Points, in no order, along strands that fork, close into loops and pass close to each other.
Points whose rows are less than 66.7 apart are linked; no others are. Some points are linked to none.
k_891: [ 32  10 -10  30 -18  51  34 -27 -34  26  18  25  38 -16  43 -26  37  24
 -34  27  24  14]
k_711: [  7  23  15  15  16  25  19   1 -19   1 -16  32  19  -6  -4 -30  22  21
 -10  16   0 -11]
k_363: [ 19  -5  -1   2  11   4   0   8 -11 -30 -29 -11   5   7 -15 -15   0  35
 -21   9 -10   3]
k_448: [  9 -15 -12  -2  -6 -13   3   3  14   8 -12  -1 -17  35   4   8 -11 -17
   3 -17   6  -3]
k_177: [-34  -1 -19  18 -28 -47 -43  34  15  -5  13   1 -42  32 -22  28  -7  19
   4   5 -30 -26]
k_290: [ -8   1  42  12  -8  18  30 -22  -7  -4 -18  14   6 -47   4 -38  15  61
   1  35  -6 -28]
k_987: [  3   3  -9   6   6  13  24 -15 -29  -3   1  18  13   0  -8 -30   5  25
   5   0 -13 -11]
k_829: [ 13 -25  -7   9 -24 -15  13 -10   2   7  -1  -8 -21  16   5 -17   0   8
  12  -6 -15 -18]
k_548: [-15   4  -8 -27 -11 -28 -11 -12  30  18  29  -7 -26  16   8   2 -17 -29
  16 -29  25  12]
k_218: [-35   8   9  24 -34 -46 -48  38  17 -10   7   6 -41   1 -32  22  -1  37
   9  18 -45 -37]
k_286: [ -3  17  25  28  23 -14 -33  36  20 -19 -36   7 -16  16 -16  27  -5   3
  -8   0 -28  -3]
k_627: [-15   3   5   3  27 -41  -7 -13  22   7 -30 -11 -15  13  10 -23  -2 -27
 -30 -39  32  42]
k_970: [-26 -11 -47 -19 -38 -29 -21   8  24  11  31 -12 -23  34  -1  32 -30 -21
   5 -13  10 -19]
k_251: [-11 -11 -21   0 -12   1  -2  24 -10  -9  -3  16 -13   5 -46  30 -13  31
  15  -4 -32 -35]
k_651: [ -2  43  33  38  35 -11 -36  18  17 -39 -43  28  13  -5 -22  10 -22   2
 -27 -13  -7  14]
k_154: [  7  13   0 -38  31  21   0   6  13   1   0 -11  10  -2   2   6  -2 -30
 -15 -13  49  36]
k_694: [-28   6 -17 -32  22  15   9   0  34  14  -8 -30   1  33  17  23 -25 -35
 -18 -24  42  35]
k_166: [ 33  13  13  26  25  15   4   0  -8  -3 -30  13  13 -10  17 -32  34  12
 -43   8  19  25]
k_571: [-30   4  -5 -10  11 -40 -11  -3  35  12  -7 -11 -28  28   6  -4  -7 -37
  -5 -27  26  26]
k_338: [  4 -23 -32  -8 -31   1   6 -15  11  16  40 -29  11  21  20  21 -35 -40
  22 -17  -8 -17]
k_135: [ 10  34  36  49  34 -15 -15  -8  -3 -19 -37  18  13 -19   9 -36  18   6
 -32   3 -10  19]
k_176: [-17  -6  -8 -11  22 -19 -16   8  18   6 -15  13 -22   7 -12  35   1 -46
  19  -7   6   7]
k_362: [  2  29   8  11  31  29  -3  22 -21  -8 -15  28  34   0   6   9  34 -13
 -12  39  12  21]
k_818: [ 43 -28  -3  -9 -14   6  21  -5 -12   5  -9 -30   6 -10  11 -27  11   6
 -18  -7  14   2]
k_634: [ -8   6  -1   2   1  20  16   9 -18  -6  -1  25   0  -1 -31   0  -6  39
  17   6 -27 -32]
k_252: [ -4 -12 -30 -14   1  21  11 -12  -1  11  24   0  20  14  11  37 -31 -44
  21 -20  -1  -4]
k_82: [ 19 -10   2  -1 -16  38  33 -13  -3  22  22  -8  -8 -19   7 -18   5   8
  28   3 -12 -43]
k_534: [ 28   8 -11  16  17  22  11 -14 -29   7  -8  13  31  -4  29 -27  33  12
 -56   3  39  47]
k_980: [ -7 -18 -23 -46  -9 -18 -14  -5  16  -7   8 -31  -8   7  -2  31 -22 -17
   1  -5  16  11]
k_978: [-11 -17 -18 -17 -21 -35 -19  -3   4  -7   8  -1 -23   1 -16  17  -5  -3
  21   4 -16 -11]
k_995: [ 11 -13  -6  13  32 -17   8 -21  -3  13 -27 -10 -10   7  21 -23  17 -16
 -27 -31  21  36]
k_103: [-15 -21 -42 -19 -46 -10 -14 -13  15   3  54 -26  -5  15   4  34 -42 -17
  20 -11  -8 -16]
k_423: [ -3 -29 -56 -22   9   4   4 -35   7   4  18 -46 -14   3  13  23 -19 -26
   0 -22   3   9]
k_114: [ 22  -3 -18   7  26  16  25 -17 -20  27  10  -5  -1  -6  16 -28  29 -25
  -6 -25  14   5]
k_612: [  8 -31  -3   9 -39  -7  16 -17  -1   3  11 -18 -35 -16  -5 -24   6  24
  27  14 -23 -33]
k_791: [  9  14 -14  -7  21  45  14  -7 -20   6  29 -10  29  15  32  -1  12  -6
 -11   7  18  31]
k_729: [  6  -9 -34 -27 -19  15   9 -17  -6  -2  50 -45  11  -4  -7  -7 -27  -5
  14 -16  -6 -13]
k_780: [  3  -8   7 -11 -17 -18 -21  17  17   1  -3  15 -33 -14 -25  25   0  -2
  24   7 -12 -28]
k_73: [-15 -17  12   3 -48 -28 -12  32   3  -9 -13   9 -16 -16 -39  20  -8  32
  18  24 -32 -51]
k_952: [ 33 -12   3   7  11   8  12 -10 -19 -12 -22 -16   5 -11   6 -32  21  31
 -30   6   3  15]
k_925: [-13  -7   0   3  43 -21 -11  -8  16  -1 -29   2 -20   2   8  15  13 -47
   2  -8   9  36]
k_419: [-33  -4 -13 -42 -10 -25 -33  19  29   0   5  -6 -18  17 -13  57 -26 -17
   4  -8  16   9]
k_231: [ 14  -4   7 -15 -17 -12   2  -9  21  28  30 -15 -27   8  19 -15   1 -19
  20 -21  11  -2]
k_777: [-18  -7 -28 -19  36 -11   6 -21   2   7 -18  -9   3   2   8  12   4 -50
  -3 -16  22  30]
k_769: [-28  29  24   4  39 -18  -7   6   8  -3 -15   9  11  19  14 -15   4 -27
 -13 -10  21  47]
k_937: [ -9 -29 -24  -2 -44  13  11   7 -11 -15  15  -4 -17  -5 -44   9 -25  47
  21   8 -30 -39]
k_136: [ 16 -21 -26  -1  -2  32  28 -20 -35  -7  22 -31  25  -2  13 -12   6   8
   5  11 -12   2]
k_844: [ 21  19  22  24  32   3 -14  14  16 -22 -48  29   0  -2 -17  -5  -2  -2
 -25  -9   5   5]
k_284: [ -8  41  40  27  39  -2 -19  15  11 -19 -25  28  20   2   7 -16  11 -15
 -27   4  23  47]
k_442: [ -1  -5 -17 -26 -19   9   6   0 -11  -5  28  -7  12   5 -18  16 -24   6
  22  -7 -10 -21]
k_923: [  7  -2  26   3 -11  24  35 -18  -7  18   3  13   1 -29  12 -32   9  29
  19  15  -4 -32]
k_312: [  9  15  -8  -6  20  47  12  16 -24  -4   8   8  32  13  12  12  19   0
  -2  27   6   9]
k_171: [ 24   6  -4  19  -5  23  25 -19 -39  30  17   5  42 -10  47 -33  36   1
 -40   5  36  33]
k_12: [ -9  -5  41  16 -22 -19 -12  14  11 -11 -29  30 -15 -29 -26  18  -6  35
  19  19 -35 -39]
k_180: [-13 -16 -16 -20 -47  -5  -8  23  -2   5  32   0  -2   5 -26  40 -25   7
  30   0 -21 -37]
k_865: [ -5   6  15 -17  10  -5   2  12  -6   2  -8   6  22  12  12  11   3 -32
   9   6  14  18]
k_580: [ 19 -25   9   7 -24  21  36 -35 -37   8  23 -21  22 -23  33 -40  10  34
  -4   4  -2  12]
k_375: [ 18 -11  -4   6  21   5   8  -8   1  -2 -19   7 -10  15  10  -5   6  -3
  -9 -15   7  16]
k_915: [ -2  14  32   7  21  19 -11  16 -12 -17 -21  44  15 -10  -1  28   9  22
   6  28 -12  12]
k_13: [  7  -6 -23 -12  11  26  16 -23 -17   8  35 -31  23   9  29   3  -6 -20
   8 -10   0  14]
k_197: [-24  -3 -15 -27 -35 -26 -26  29  19   9  21   9 -13  20 -20  47 -25 -13
  15  -9   2 -19]
k_738: [ -4  -9 -26  -7  30  20  15 -20  -8  13   7 -17  13  12  33  16   7 -46
   3  -9  15  29]
k_904: [  3 -22 -39 -11 -40  22   8 -18 -11  -7  58 -41   7 -22 -25   3 -29  -3
  33   1 -28 -33]
k_88: [ 13 -17 -13  -2 -40  27  28 -22  -1  14  49 -34  -1 -31  -7 -24 -13   7
  33   3 -21 -47]
k_443: [  8  23  -1  -5  23  29  20  -8 -16  29  28   0  32 -12  25 -23  25 -49
  -7 -10  45  30]
k_81: [  7  -4  -3   6  17  -9 -23  22  11 -29 -35 -11 -15  18 -19  17  -6  18
 -17   5 -19  -1]
k_907: [ -4 -35 -16  -4 -49 -31 -14 -10   2 -10  15  -7 -37 -13 -13   4  -7  23
  26  17 -22 -24]
k_709: [-11  24  15  -9  25   1  11   1 -10  12   5   6  27  12  21 -22  17 -35
  -7  -6  33  40]
k_191: [-13 -32   7   5 -48   5  15   5   0 -13  -6   8 -21 -31 -36   7 -12  53
  27  28 -30 -53]
k_77: [ 20  19  -3  16   6  41  22 -10 -28   7  -2  32  31 -16  17 -25  39  16
 -23  31  17   8]
k_195: [ 22  -8   3  -4  -8  10  25 -28 -33  15  20  -7  34  -9  38 -30   9   6
 -18 -13  21  30]
k_133: [-36  12  -4   4 -10 -50 -46  28  34   3   2   2 -39  37 -13  23  -8  -7
   0  -5  -6  -7]
k_682: [ -7  14  42  10   6  -6 -18  21  -3 -22 -30  36  10 -25 -27  24  -4  31
   6  16 -29 -14]
k_418: [-17  10  18  -9  12 -43 -33  11  28 -16 -25   0 -12  10 -11  15 -11 -17
  -8  -6   6  19]
k_160: [ 15  -6 -14 -43  12   8  -1  -7   3  -6   2 -16   5  -7  -7   7 -10 -12
  -5 -13  24  14]
k_138: [-19  41  28   9  48  -7 -31  23  17 -33 -34  15  18   7 -15  10 -12 -10
 -29  -5  13  37]
k_131: [ -1  30  48  41  17  -5  -6  -5  -5 -16 -33  24  13 -25   7 -28  19  28
 -10  25 -25  -6]
k_668: [ 13 -35   8  10 -30   7  33 -20 -18  -1   5 -27  -7 -16  11 -37  10  40
  10  15 -18  -8]
k_640: [-16  15  20  23  -2 -30 -36  42  15 -14 -16   1 -23   7 -29  24  -2  21
   3  11 -41 -28]
k_981: [ 30  -5  -3  10  -3  21  33 -10 -12  32  14 -18  -4  -6  12 -39  21 -11
   8 -13   0 -24]
k_637: [-12  19  53  22   2   4   7  -1   8  -4 -24  19  -3 -27  -2 -23   6  50
   6  28 -25 -33]
k_105: [ 27  16  19 -21   3  41  18  -6  -4  23  32   8  14 -27  15 -15  13 -16
  20   0  21  -5]
k_882: [  1  16  25   5  20  -2 -11  31  -7 -15 -33   6  27  10   0   7  14 -16
 -10  24  -1  11]
k_967: [-31  26  18  27  -4 -56 -51  32  36 -13 -17  21 -24  21 -23  24 -20  -3
  -8 -17 -18  -9]
k_221: [  4   8  23 -12   1 -13  -1 -10   8   3  -1  31 -11  -6  -7 -11  -3   9
  18 -11   2   3]

A tip is a point with one link. Name the tips that can be reached along the links from each point below, in the order of the rows.
k_791: k_176, k_136, k_844, k_443
k_286: k_818, k_780, k_231, k_915, k_967
k_197: k_154, k_135, k_252, k_114

A piece is two or more points that can be reached from each other along the links. Count, over all rows, the pieces, the separate loops (a circle has one, a figure eight two, a Y none), the forks (points with three links) and the tips (points with one).
pieces: 3
loops: 0
forks: 7
tips: 13
